Each row is a point on a tangle of strands that fork, close into loops and nearly touch. The rows are in no order.
Two points are linked if the straight distance between their rows is under 103. Some points are linked to none.
(111): [-11  23  -5 -25 -12   8  11   3 -14  19  -8  35   3   3  -1   4  40  11
 -19 -13  13 -17 -44  17   2   0  16  42  -5  17 -33   7  15 -26  18   3
   3  10  29  14  -7   1  32 -16  -7 -14 -32  35  -4 -10  -9   0  -7  27
  45]
(200): [ -8 -19   2  -8   5   6 -16 -26 -11 -16 -19  -7  21 -10 -17   3 -36  -8
  10  27   1  30  29  25 -27   8   8 -14  35 -31  -1  28  -1   2 -21 -13
 -55 -15 -10  -2   0 -32 -12 -29  -2   0  23 -11 -28 -11 -18  -3  -3  22
  -7]
(440): [-19   0   3 -19  13  -7  -1   6 -28   8   6  -2  16  -7   1 -13  -8  -7
   7  16 -23  31  -8  -9 -16 -25  -5 -12  20 -25  -9  22 -33  -6   4 -16
 -32  -9 -21 -19  -2 -23   7 -33  -8   2  -4 -21 -26  22 -22  -4 -25  27
  -8]
(155): [  3   1  -8 -24 -10  37 -15  22 -23 -20 -12   3   4  14  18   1 -36  14
 -16  16  -2  -3   7   0   0 -22  -6 -15   3  -6 -14  -7   7  19  22  26
 -13  -2  -7 -14  21 -32  -2 -11  13   7  -9   1 -35   5 -13   3  -4  27
 -13]
(413): [  3   6   6  -1 -10  12 -27  15  -9 -13  14   8   9  18  -2  14 -10  12
   8 -12  -7  -5 -19 -14 -10  -6  -2   2 -17   6 -15   6 -14  14  16  26
   3  12   0 -22  20  13   8  -7  -7  -5 -27   2  -7  14   9  -8  18   5
   8]
(787): [-16 -10 -11   4 -13   1  34 -34  20  35 -29   2  -5  -4  -7 -14  24  -7
 -11  11  19  -2  23  38   7   1   9  15   3  11  32 -22  20 -10 -25 -15
 -19  -2 -10  35  -6 -17  13  12 -20   4  60  -2  24 -22 -10  -1  -6 -13
   8]
(517): [ 13 -21  -3 -20 -25  25  -1  18 -19  -9 -24 -13  -1  25  33  -2 -52   6
 -13  12  16   2  16   6 -15 -22  -5 -17  10  -3  -3 -19  13  19  31  30
  -5  -3   0 -16  33 -25  -2   9  20  -5 -23 -10 -27   3 -11  12  14  31
 -26]
(23): [-18  -2 -17 -23 -18  21  14  36 -14  35  -3  17  -9  14   4 -15   8  18
 -12  12 -20  -8 -35 -21 -11 -28 -13   9   5   2 -10   0 -20  17  35  18
  -3  22 -24  -2  10 -27  34 -18  -2   3  -6 -19 -22  29 -21 -10  -9  26
  -9]
(154): [-15  -6   6 -10  31  -7 -20  18   2 -12  20  -1  14  -9 -29   0  -3   9
  11  10 -42  14  22 -37  -9  -1 -24 -24 -19 -26 -16  13 -34   6 -14   5
   0  18 -19  -2  -9  -2 -20 -22  -8  17   6 -23 -16  45  -6   0 -20 -26
 -44]
(459): [ 27 -18  36  45 -20   2  21  -7  27  12  -7  -9   1   4  18  -1  -8  -9
   0 -18  25   7   6   8  -9   4  -1  29   0  15  19 -16   6  -1  19 -12
  11   9  20  -1  17  36  18  40  10 -30 -22  -1  18 -29  12  15  24 -12
   5]
(248): [  1  -9  14 -29  26 -47   3  -6  -5 -11  32 -29  13  -9  13 -16 -12  -4
  36  -8  -7  33 -22 -17  -7   6  -1 -21  36 -38 -18   9 -20 -31 -20  -6
  -3 -25  21 -26  -2   3 -41 -12   5  -6 -27   8 -18  20  13   6 -30   3
 -17]
(654): [-13  15  -1  16   0 -14 -20  11 -42   6  17  -3  -2   5   2  12   6 -27
  14   0 -16  11 -15  -7  -6 -14   0   7   9  16   4  24 -41  -7  22 -17
  12   3 -10 -30 -11  31  28  -4   4  -6 -38  -1  14  -3  -5 -14  15  24
  45]
(631): [-21  25 -11 -79  23 -10  14  13 -26   8  21   7   6 -20  19 -27  29  18
  -4  -4  -5  -1 -30   9   4   6  12  -4   2 -25 -39   1  10 -41 -15  -4
  -2 -33  22  11 -13 -33 -12 -23  -4  13 -11  44 -38  22  -1  24 -54  32
   9]
(282): [ -2  27  -1   2  16  -2 -29 -15   1 -32  21   4  10  -9 -19  22   5   2
   6 -10  10  -3   1   2   2  14  14   1 -11 -13 -15  14   4   1 -17  11
   1 -24  25 -11 -13  13 -19 -16  -4   5 -15  28  -5 -12  27  -7   7 -13
  22]
(197): [ 11 -26 -14  21 -23  -2  16  25  16  29 -18 -16 -23  14  34 -12 -11  -7
  -7  -3  -3   4  12 -19   9 -25  -8 -24  -9   4  35 -18  14  21  29  -4
  24  27 -16  10   8 -15  10  35  12  -2  10 -39  19  11 -16   0  23 -10
 -31]
(928): [ 10  19  -8  -8  24   1 -36  15 -11 -47  12 -11  -4   4  16  12 -14  -1
  -1   1  -1   2  21 -11  31   3  -5 -39  -2 -23 -11   3   5   4   4  26
  28 -26  20 -21   0  -1 -30   5  20  13  -5  20 -16   3   7   0 -10  -1
   1]
(666): [  7  10   3   3 -16  18   4   5  22  16   5  23  -5  13  -8   1  22  23
   2 -29   1 -29 -33 -28   5   5 -18  23 -45  28  -4 -10  12  15   6  17
  24  43 -10   1  10  20   4  19 -17   9  -3   0  14  23  10  -5  12 -29
  -3]
(770): [ 20 -23  14  19 -19   1  11 -16  11 -18 -14 -32  11   4  18   9 -46 -14
   4   6  36  14  19  27 -21  17  11   7  31  -7   7  -1  14  -3   4   3
 -26 -22  20  -4  12   2  -7  15  17 -21 -11  11  -7 -34   1   5  16  22
   6]
(671): [ 14 -22 -11  26 -21  -2   1  28   0  16  -2 -10 -24  16  10  -2 -22 -10
   3   2 -12   2   7 -27   0 -24 -14 -28 -10  14  28  -8 -11  35  32   6
  24  32 -28 -12  12   0  14  17   8   1   2 -48  20  11 -12   3  29   0
 -30]
(831): [-12  13  -3  -1  20   3 -11 -27   3 -12  13  14  -9 -18 -32   0  38 -13
  -3   2  -6 -19  14  -4  20  27  -4  -2 -39   8  18 -13   7   0 -35  -2
  23  -5  -8   6 -20  21 -28   7 -13  27  47   1  31   1  20   4 -13 -54
   3]
(506): [ -8  -8   9 -43  18 -44  34 -25  12   2  15 -31   9 -23   1 -24  29  -1
  10   2  18   4  -3  22   1  29  18   8  33 -16 -17 -18  11 -41 -39 -11
 -23 -34  29  22 -11 -17 -26 -11 -15   2  32  32 -13  -8  22   8 -52  12
   3]
(917): [ 36   3   1  28  -4  39 -36   4  10 -59  -5   5 -10  14  -7  38 -39  15
  -2 -10  11 -32  26  11   8  20  12  -6 -30  15  -9   9  29  36   2  24
   9  -8  19  -7   6  18 -22  -3  17  -4 -28  31  10  -1  16  -8  42  -8
  -2]
(376): [-11  38   0 -27  43  -3 -37  13 -14 -46  22   0   7  -5   2   5  -7   4
   6   5 -19  -2  10 -15  30   2  -8 -29  -9 -30 -26  13 -10  -1 -13  21
  11 -32  15 -18 -21  -5 -23 -19  12  17  -7  27 -31  16   6   2 -24   4
   4]
(593): [-12  16  -3  17  28  -7 -22 -34  12 -33  19   2   0 -25 -42  14  27 -14
   5 -10   1  -9  10   1  12  37   7  -2 -32   3  14   2   4  -3 -40  -7
  13 -15   4   0 -34  35 -33  11  -5  24  28  14  29 -10  33  -7  -2 -57
  16]
(368): [ -3  26 -19   0  10  33 -31  12  -4 -29  -8  31 -16   5 -28  13   9   6
 -14  12 -31 -45   2 -15  31   5 -13  -1 -33  23  -8  14   1  41  -5  13
  12  16 -27   0 -16   0   1 -23  -5  27  27   3   6   5   7 -20   2  -5
   6]
(865): [  6 -35   1 -38  -4   1  35  12   0  14 -11 -23  15   8  21 -34 -27  13
  -3  11   2  28   6  -2 -19 -19  -8 -22  34 -31  -5 -17  -1  -6   6  13
 -31  -2  -4  -6  27 -38 -18  -2   8  -2   1 -22 -37  20 -21  10 -16  12
 -46]
(766): [-14  -2  -4  41 -21   2   3 -15  -7  36 -16  20   8  -1 -12  10   5 -13
   0  -5   6   6 -13  13 -22 -17   5  30   9  23  14  19 -16   1  11 -28
 -14  17 -16  -4  -4  21  46  -5 -23 -27 -18 -14  17 -22 -16 -11  30   7
  36]
(817): [-14 -17  12 -25   6 -36  37 -32  26  15  -7 -24  23 -14 -12 -15  19   4
   7   3  34  15 -13  41 -15  28  22  24  34 -12 -24 -14  20 -33 -36 -10
 -51 -21  29  26  -6 -15  -6  -9 -25  -6  27  25  -7 -20  13   1 -31  15
   8]
(27): [ -7  16   8  11  -5  15 -31   1  -8 -11  14  16  16  11 -17  27   0  15
  11 -24   3 -11 -31  -1 -22   3  -2  18 -25  19 -23  22  -6  10  10  11
  -8  14   4 -22   2  38  12 -16 -11 -13 -46  17   4   8  18 -17  26  -7
  30]
(187): [-33  -6  -6 -13  -3  -2   2   5 -31  30  -2  15  16  -4 -13  -6  -3  -2
   8  14 -25  20 -20  -6 -34 -28  -1  -4  14 -11  -3  28 -33   1  11 -18
 -40   5 -27 -11   3 -20  28 -37 -19  -6  -7 -29 -15  20 -25  -8  -7  35
   6]
(839): [ 28 -21  20  33 -27  11  27   3  34  21 -24  -7 -13   8  36  -8  -7  -3
 -15 -14  19  -7  19   7  15  -5  -1  14  -6  15  29 -25  27   4  15  -8
  17   8  11  17  15  10  11  44  16 -22  -3  -7  21 -26  -1  13  21 -12
 -15]
(455): [ -5 -23  10  13  15  -4 -10  -4  15 -16  15   0  10 -11 -40  -5 -10   7
  19   4 -22  19  22 -24 -19   3 -18 -23 -27 -23  -1   5 -17  10 -29   0
 -12  19 -22   9  -1  -1 -25  -8 -11  14  22 -34  -4  36   1  10   2 -40
 -59]
(417): [-26  17  -6 -78  25 -16  16  -3 -18  15  22   5   8 -26  -6 -27  46  12
  -4  -3   4 -20  -9  14   9  18  15   0  -8 -10 -22 -15   9 -32 -32   7
   0 -30  26  20  -7 -19 -11 -24 -24  15  10  48 -24   5  18  21 -57  14
  10]
(921): [-18 -23  -3 -17  21 -13  24  10  10  24 -11  -7  -9 -11  -8 -27  16   1
   2  35 -28  23  39  -6   3 -14  -5 -21  21 -26  25 -11  -5  -5 -17 -22
 -18  -8 -28  20  -8 -47 -13  -3   6  12  56 -37 -10  33 -32   1 -34 -15
 -35]
(293): [-16  41 -15 -51  22 -20   6  14 -30  14  28   7   6 -13  24 -21  25   0
   1  -1 -13  12 -40   6  14   0  12  -9  16 -21 -30  19  -1 -47   4 -17
  15 -31  19   7 -25 -26  -6 -21   9  14 -20  34 -22  15  -8  16 -46  33
  20]
(953): [-17  46   3 -33  38  -1 -31  -2 -18 -30  22  11  23 -10  -8  10   8  -2
   2  -2 -13  -1 -13   0  16   8   7 -10 -11 -24 -34  19   0  -8 -23   9
   0 -34  25  -5 -21  -6 -12 -30  -2  11 -20  42 -25   5  14  -4 -23  12
  21]
(420): [ -9   9   5  18  -3  23 -16 -29   4   2   4  37  16  -2 -32  33  19   2
   1 -19  18 -13 -29  11 -19  10  14  30 -26  20 -13  23  18  10 -12 -10
 -17  18   0   0 -10  33  15  -9 -27  -6 -16  10  12 -14  12 -17  27 -21
  32]
(17): [ 17  41 -12  -4   6  15 -25  21  -6 -37  -2  17 -22  12  13  21  17   1
  -8   8 -22 -33  -6  -4  46   2  -4   6   0  18 -13   8   4  11  26  17
  40  -7   2 -11  -6  10   5  -7  25   6 -10  31   9  -5   4 -19  -5  10
  40]
(289): [  3 -15   3  12  -4   7 -17 -13   8 -13   0   0   8  -1 -21   3 -25   3
   9   3  -2  16  15  -7 -14   0   0 -13 -12 -11   6   3  -2  12 -17   1
 -18   5  -7  -5  10  -9 -11  -4  -8   4  15 -25  -4   2   2   2  16 -14
 -28]
(886): [ -8  -3   7 -24  -1 -44  43 -13  22  36  15 -10   8 -15  14 -22  40   9
   6 -21  20  17 -41   5  -6   6  10  25  22 -14 -14   0   7 -53  -6 -16
   7 -12  40  19  -1  -3  -2  17 -11 -19 -19  18  -3  -5  15  15 -35   7
   8]
(765): [  3 -20  18 -11 -15 -23  47 -10  23  18 -19 -23  13   2  30 -20  -5  10
  -8  -7  38  22 -12  30 -13   0  11  24  51 -15  -8 -23  18 -32   6   3
 -34 -15  30   8  19 -17   8  18   5 -24   2  17 -20 -27  -2  10 -18  24
   5]
(836): [  8   4  10  12   4 -28 -12  -4  13 -12  34 -10  -5   5  -2   5   4   1
  23 -28   5  17 -16 -18  -4   8  -8 -10 -11  -7   0  -1 -16  -8   5   8
  25   4  18 -19   4  40 -13  23  -4  -5 -25   2  10  12  25   5   5 -32
  -4]
(833): [ 12  15  -3  30 -10  10  -1  -4 -12  -5 -24   3  -5  -3  19  15  -9 -14
 -20   7  11  -5  21  20  10  -1  17  25  30   8  15   9  14  -5  17 -14
   5 -11   9   3   4   6  16  -1  15 -17 -12   9   5 -44 -19  -6  15  18
  34]
(323): [-13  30  -8  19   6 -16 -15  -3 -40  12   5   4   4   1   3  13   9 -29
   5   8 -12  19 -20   9   6 -13  13  14  24   5  -4  29 -28 -22  14 -32
  10 -13  -3 -10 -23  14  31 -20   7  -7 -35   7  15 -24 -12  -9   2  34
  51]
(473): [ 10 -18  21  10 -28  -1  33 -11  12  10 -21 -22  13   6  30  -7 -26  -7
  -9  -1  38  17   8  34 -17  -1  11  22  39  -4  10 -19  15 -17  19   4
 -23  -9  23   1  21  -2  16  19   8 -35 -19  10 -11 -36  -5  15  12  26
   7]
(280): [ 13  22  -6  12  -7  13 -14   9  -8 -18 -17  10 -14  10  12  17  -3   0
 -14   6  -2 -20   9   5  25  -4   7  11  12  11   4   2   6   1  20   0
  16 -10   2  -5   1   3   8   2  19  -2  -7   7   5 -25 -10 -13   6  12
  29]
(173): [ -4 -30  11 -33 -10 -16  54   3  19  30 -16 -24   6   3  32 -36  -4  10
  -6   1  20  21 -12  24 -15 -11   1  -4  51 -28   0 -23  17 -30   1   3
 -35 -11   9   6  19 -36  -4  11   0 -15  12  -3 -24   4 -13  10 -23  14
 -20]
(910): [-22 -13  -7  17 -19   3   2  -4 -26  35 -18  12  11   5  -4   5  -4  -5
   1   9  -2  12 -15   2 -31 -30   0  11  12  13   6  16 -23   5  21 -19
 -25  14 -20 -13   5   2  44 -11 -23 -17 -14 -25   1  -4 -20 -14  27  33
  27]
(511): [ -3  -3  -7 -27 -11  26  -4  40 -13   3   1  11  -1  18  13  -6 -15  18
 -18  15 -20  -9 -15 -27   4 -26 -16 -14  -6  -6 -20  -5  -7  21  30  28
   3  16 -20 -11  18 -25   8 -15   7   9  -8 -12 -31  30 -11  -2 -10  22
 -23]
(404): [  1  31   2  18  28  -3 -25 -22  14 -38  14  12  -1 -15 -23  28  12  -6
  -1 -13  12 -10   8   4  14  32  15   0 -21   4   1  10  11  -4 -25   5
  16 -21  19  -5 -27  29 -25   9   1  16  -1  30  20 -18  32 -10   7 -34
  29]
(387): [-18  -5 -11 -16  -7  15  12   0  11  29  -8  21  -2  -4 -23 -16  34  13
 -13  12 -13 -20   8  -7   2  -5  -6   6 -30  14  19 -23   5  16 -19  -4
   0  19 -30  28   4 -18   8  -2 -18  19  47 -17   4  15  -9  -3 -12 -23
 -19]
(18): [  6  14  -1  25  -3  -5 -25  21 -19  -5  17   0 -13  17   7   8  -4  -6
  15  -8 -16  -6 -13 -25   3  -9 -17  -2  -4  21   6   4 -32  16  32  12
  32  27 -12 -29   0  35  19  10   7  -7 -30  -4  20  12   4 -14  22   2
  20]
(176): [ -2  15   1 -19  25 -37   0 -20  12 -14  24 -18   0 -22   4  -7  24  -8
  -1   0  12  -1   1   8  18  22  18  -2  13 -16  -8  -9   7 -34 -26  -4
  10 -36  31   8 -14   0 -29   5  -1   8  17  27   1 -11  32   3 -34  -8
  11]
(418): [ -3  10   1 -17 -15  15  -1   4   9  16   9  20   7  10 -13   1  25  26
  -3 -17   0 -14 -33 -16  -8  -1  -7  20 -31  13 -13  -2   2   0   4  21
   7  25   0   6  15   0   8   2 -17   3  -9   0  -3  16   5  -6   3  -8
  -1]
(354): [ -1  35   1   9  14 -18 -11  -1 -33 -14  11  -2   6  -2  29  17   6 -21
  -8   2   1  11 -10  15  17  -3  19  14  29  -4 -12  11   1 -22  20 -16
  26 -32  24 -10 -18  10   5  -8  31 -10 -44  32  -1 -30  -8   3 -10  33
  54]
(458): [-10  -9 -12  -5 -15  10  26  -7  12  30 -25   9  -9   2   1 -18  17   4
 -18  11   4  -8  20  10  10 -12   5   1  -8   9  35 -24  14   2  -6 -13
  -9   3 -20  30   8 -27   7  11  -9  15  49 -14  13  -3 -20  -3  -3 -12
  -7]
(931): [ -4  -4  -3   3   9  -7 -22 -13 -11 -11   1  -9  14  -9 -14   3 -14  -9
   9  14 -13  27  18   0 -10  -5  -1 -10  19 -24   3  22 -16   1 -17 -13
 -26 -11  -7 -10  -4 -11 -10 -22  -3   6  15 -20 -17   1 -10  -7  -3  -1
 -11]
(207): [ 18   5   7  39 -20  13   7   3  18  18  -8  22  -8  15   5   2  23   0
  -3 -21  -1 -23 -17 -18   8  -6 -15  24 -27  34  11  -2   9  19  18  -6
  34  39 -22   2   6  28  19  26  -4  -4   0 -16  28  -3   2  -8  24 -25
   8]
(456): [ -1   6   1  31 -12  35  -4 -29  14  15 -25  42   5   5 -30  26  17   6
 -16 -10  13 -22 -13  13 -15  16  12  33 -25  35  -3  13  23  13  -9 -17
 -10  21 -14   9 -10  26  15   2 -28  -6   1   5  27 -31  -3  -9  36 -17
  29]
(689): [-10  31  -1 -21  -2   6  -4  13 -28  -3   3  27  11   9  10  23  19   7
  -8  -9   9 -18 -43  16   5  -7   9  35   1  16 -38  17   2 -15  26  11
  11  -2  23  -4  -6   6  27 -25   0 -16 -52  37  -6  -1  -2  -1  -7  40
  53]
(803): [ 42  -6   2  36 -16  25 -23  10   3 -45  -7  -5 -25  19   6  32 -40   7
   2 -15  11 -23  17   2  11  13   2 -14 -25  22   6  -5  19  34  15  21
  25  11   9   2  10  27 -18  19  26  -6 -24   8  20   0  10   6  39 -18
 -13]
(375): [ -6  15  -1 -36  -2   1  19  -4   5  15   2  18   0  -6   1   1  42  13
 -20 -14  24 -27 -22  18   4   7  20  35  -8  12 -23 -13  23 -27   3  11
   6  -5  33  14   8   5  11   0 -17  -6 -11  38  -6 -13  13   7 -14  11
  31]
(424): [ 24 -27  15  34  -6 -14   5 -14  24 -34   4 -50  13  -9   7  11 -50 -19
  21  -3  37  20  23  28 -25  35  11  -3  41 -11   5   7   3  -4  -6  -3
 -28 -28  30  -9  -7  14 -25  19  19 -17  -2  14   0 -36  21   3  11   5
  -3]
(159): [-11  25 -10 -59  13   1   7   0  -8   0  12   9  -5  -9  -1  -2  45  17
 -15  -6  14 -38 -10  13  18  13  13  13 -19  10 -22 -20  22 -19 -13  25
  13 -17  30  12   3  -7  -5  -5 -16   7   0  50 -13  -4  24   8 -29  11
  24]
(732): [-21   9  -2 -11  13  12   0 -18   2   7  10  24   3 -18 -42  -6  40   3
  -1   7 -15 -22  11 -13   9  11  -9   7 -42  13   6 -10  -1   9 -36  -4
  11  11 -26  12 -10   1 -14  -6 -22  29  49 -13  19   9   8  -3 -13 -42
 -13]
(151): [ 15 -23  32  46 -13 -10  25 -18  35   6   6 -24  12  -1   2   1 -13  -8
  15 -24  27  19   1  19 -21  13   3  22   6   4  15  -4   4 -12  -6 -13
 -15  -2  19  -1   6  34   2  37   0 -30 -14   1  19 -29  27   7  13 -19
  -6]
(328): [ 51 -11  -9  54 -18  23 -19  13   4 -38 -22  11 -37  16   3  27 -35  -3
   2 -11   2 -36  19 -10  22  18  -5 -20 -38  33  12   4  13  51  12   1
  34  28 -17  12  -7  23  -6  18  30   7  -3 -20  42   2  -2   2  47 -17
 -20]
(605): [  6   5  -4   6  -1  41  -2 -26  11  -5 -25  28  -4  -2 -25  16  15  11
 -21  -5  10 -46   6  14   8  23  11  26 -43  42   1 -17  33  22 -24  -6
   0   8 -15  15   1  12  -4   6 -18  16  26  17  30 -25  10  -3  20 -26
  17]
(346): [  4 -39  -2  -1   4  -5  14   8  19   6 -14 -16  -6  -9  -5 -17 -22   1
   4  28 -17  23  53 -12   1  -7 -14 -30   2 -21  22 -16   5  16 -22  -7
 -16   6 -24  25  11 -38 -19   4   9  14  47 -46  -9  32 -17  15 -12 -20
 -70]
(997): [-23  13   1 -22  29  14 -33  29  -1 -14  14  18  14  -9 -27  -1  -2  15
   0  19 -47 -11  15 -38   4  -2 -29 -13 -36 -14 -24  15 -31  19 -10  18
   1  21 -27   9 -11  -9  -2 -31 -13  20   8  -8 -31  37  -3  -3 -25  -8
 -34]
(1005): [ 22 -44   6  -1  11 -14   5   2   8 -22  -4 -32   5  -7 -14 -15 -44  -4
  13  22 -12  31  39  -8 -13  -3 -14 -43  20 -25   6  -2  -7   4 -18   9
 -23   5  -9  -1   6 -25 -31  -3  13   2  20 -43 -18  21  -8  17  -6 -15
 -75]
(26): [ -5  38  -8 -19  22 -29  -1   7 -28   1  25  -8   4  -8  44   4  17 -19
  -3  -8   2  16 -26  13  22   1  20  -4  33 -21 -23   9   8 -42  19 -20
  28 -38  25   1 -22 -12  -5  -2  30   3 -33  39 -10 -13   1  18 -34  37
  41]
(468): [  1   4   5  51 -15   6   4 -20  -3  10 -21  10   2  -7  -5  17  -5 -20
  -7   3  13   6  11  25  -4   0  12  30  19  16  23  19   2   2   7 -27
  -6  -1  -2  -1  -6  19  30   3  -3 -19 -13  -3  19 -44 -20 -10  27   7
  36]
(62): [  3  42 -20 -12  12  17 -31  21  -8 -27   0  15 -26  10  -3  12  20   8
 -13  13 -27 -42  -7 -22  52  -1 -14  -4 -13  19 -11  15  -1  21  10  17
  33   6 -14  -3 -15   3   6 -15  13  22  15  15   3   7  -1 -25  -9   3
  24]
(236): [ 14 -23  -7   5 -15  23 -10 -12  10 -12 -23  -2 -15  -3  -6   0 -24  -2
 -15  13  10 -19  44  12   7  18   9 -15 -34  10  20 -27  28  25 -34   3
  -2  -4  -4  31  11 -15 -21   4   2  26  49  -5   7 -12  -4   9  13 -15
 -30]
(514): [ 30 -31   4  11 -27  21  -2   1  -9 -17 -22 -33  -2  11  29   7 -69  -7
  -1  10  30  10  29  18 -19  -2   3 -14  21   3  15  -8  10  16  20  21
  -8  -7  13 -10  26  -8  -8  20  27 -15 -28  -9  -7 -19  -1  19  33  28
 -23]
(367): [ 31 -11 -17  44 -17  12 -17  24   0 -14 -10   8 -36  12  -1  11 -27  -7
   7   7 -15 -23   9 -28  16  -2 -23 -33 -31  27  12   0  -5  53  26   7
  30  39 -33   3  -5  13   2  12  24   8   7 -36  26  18  -8  -2  36  -8
 -29]
(175): [-18 -11   7  -2  -4 -18  47 -39  26  36 -24  -6  10 -10 -10 -16  27  -2
  -4   1  26  10   4  47  -8  14  17  32  26   3  13 -13  25 -32 -28 -16
 -42  -8  15  33 -13 -13  17   2 -22 -15  41  13  10 -30  -4   1 -14   3
  18]
(239): [-28  -4 -20 -17 -10  -3  20  43 -19  46  10   4 -10   5  14 -19  12   2
   0   7 -27   2 -34 -30  -8 -39 -15  -9  18   2  10  -2 -37   6  42  -1
   7  19 -37 -14   1 -16  39 -10  -1  -5 -10 -32  -7  33 -27 -14  -6  30
   3]
(725): [  9 -39  11 -24   8  -3  11   2  -7 -14  -4 -33  15  -1   5 -19 -48   4
   5  20 -10  33  30  -7 -21 -13 -14 -30  32 -31  -7  -2 -10  -3  -7  14
 -38  -3  -8 -11  13 -31 -28 -11   9   4   4 -27 -32  20 -12  16 -12   9
 -60]
(649): [-22 -13  -3   1  -9 -13  13  24  -9  47  22  -2   0  16   0 -10   8  -1
  21  -8 -18   7 -27 -31 -30 -26 -13   0   0  10  18  -1 -44   7  22  -1
  10  33 -23 -27  11  11  27   5 -17 -13 -24 -32  11  32  -4 -11  20  11
  -5]
(874): [ 17 -22  17  47  -3 -14   0 -21  24 -15  18 -27  -6  -2 -10   3 -16 -11
  29 -28  14  22   1   1 -20  12  -3 -10  -3  -3  15   0 -10  -2  -8 -10
   2   4  11 -11   2  40 -14  32   5 -10  -9 -14  22  -4  26   7  23 -42
 -21]
(215): [ -6 -23  -5  33  -8 -15   7   7  -2  30   6 -10  -5  12  -2  -8  -8 -10
  22 -10 -14  14 -10 -25 -29 -20 -22  -9  -6  14  22  -3 -33  14   6  -7
  15  29 -26 -24  10  16  18  19 -13  -6 -11 -43  23  19  -2   1  31  -9
 -17]
(325): [ 18  10   6  53  -8  -7 -16   8  -2   2   4   9 -21  10   3   5   7 -17
   8 -15  -9  -6  -3 -18  16  -2 -13   8  -7  30  24   8 -20  11  28 -13
  45  26 -12 -16 -12  51  17  25  12 -12 -15 -15  36  -8   1  -6  28 -18
  21]
(230): [  1   9   7  -4  28 -34 -23  -3  -7 -23  38 -18   1  -2  -2   4 -15  -2
  22 -16  -9  23 -10 -20  -4   7  -4 -30   4 -30 -11   8 -32 -18  -8   6
  16 -15  16 -28  -1  20 -26  -5   5  -1 -30   6 -13  21  22   1  -4 -12
  -8]
(938): [ 14  -6   0   8  -5  28 -11 -17  18 -20 -12  10  -9   2 -12  10  -5   6
 -15  -2  13 -32  27   6  11  21  10   2 -45  23  10 -26  31  28 -30   7
   8  -3 -10  21  12   8 -23   6  -5  17  30  11  21 -17  12   3  21 -29
 -14]
(806): [ -6  12  -8   6  13  26 -39  14  -1 -22  -3  21 -11  -4 -35  11  -3   6
 -13  21 -34 -23  13 -29  11  -1 -24 -11 -36  11 -12  16 -16  48  -1   8
   0  27 -34   6 -16  -3   3 -26  -4  23  26 -14 -12  21  -1  -9   2  -8
 -18]
(266): [ -7 -11  -9 -15   8 -22  23  -1   3  15  -8 -20  -9 -11  11 -28   9  -4
   1  21 -12  24  30   5  11  -9  -2 -20  38 -28  27  -5   3 -21 -10 -16
 -13 -15 -13   8  -1 -40  -7   4   9   9  46 -20  -9   7 -23  -4 -28  -6
 -15]
(856): [  8 -22  -1  -4   4 -33  16   4   9  14   8 -32  -4  -1  21 -24  -3 -11
  11   3  -1  38   2  -5   5  -5  -5 -20  43 -27  18  -6  -8 -26   4  -6
   1 -14   8 -13  10  -9 -12  17   9  -6  12 -18   5   2  -6  -1 -15 -10
 -20]
(668): [ 17 -27   2  36 -33   5  29  12  31  38 -31  -2 -14  18  37 -11  -8  -3
 -13  -9  10  -1   9  -5   6 -26 -13   4 -14  14  35 -25  19  11  21 -12
   7  24  -7  16  16 -11  24  39   8 -12   8 -28  20  -5 -10   7  25 -11
 -21]
(587): [-17  13  -4 -25   1 -10  13 -13 -10  20   0   8   6  -8  -8 -10  29  -1
  -6   2   1  15 -16  12  -5  -7  12  10  12 -12  -5   6  -5 -30 -12 -15
 -19 -11   6  12  -3 -20  10 -18 -16   4  10   4  -8   0  -9  -3 -21  10
  13]

A fork is a point with three links, a tip a point with one. Leave the first point through the second and follow the links. Name the first fork or tip that comes.
(293), (631) | (689)
(155), (511) | (671)
(236), (938) | (413)
(239), (23) | (770)
(62), (368) | (931)
(387), (732) | (928)
(865), (725) | (856)
(928), (376) | (176)

A piece is two or more points that can be reached from each other along the links. Count, over all rows, the pieces, the separate loops (a circle has one, a figure eight two, a Y none), the forks (points with three links) and the tips (points with one).
pieces | 4
loops | 2
forks | 5
tips | 9

A tip is a point with one link. Name the tips that can be reached along the links from each point below, in the order of the rows.
(367) | (248), (917), (424), (856)
(404) | (928), (176)
(375) | (689), (236)
(931) | (200)
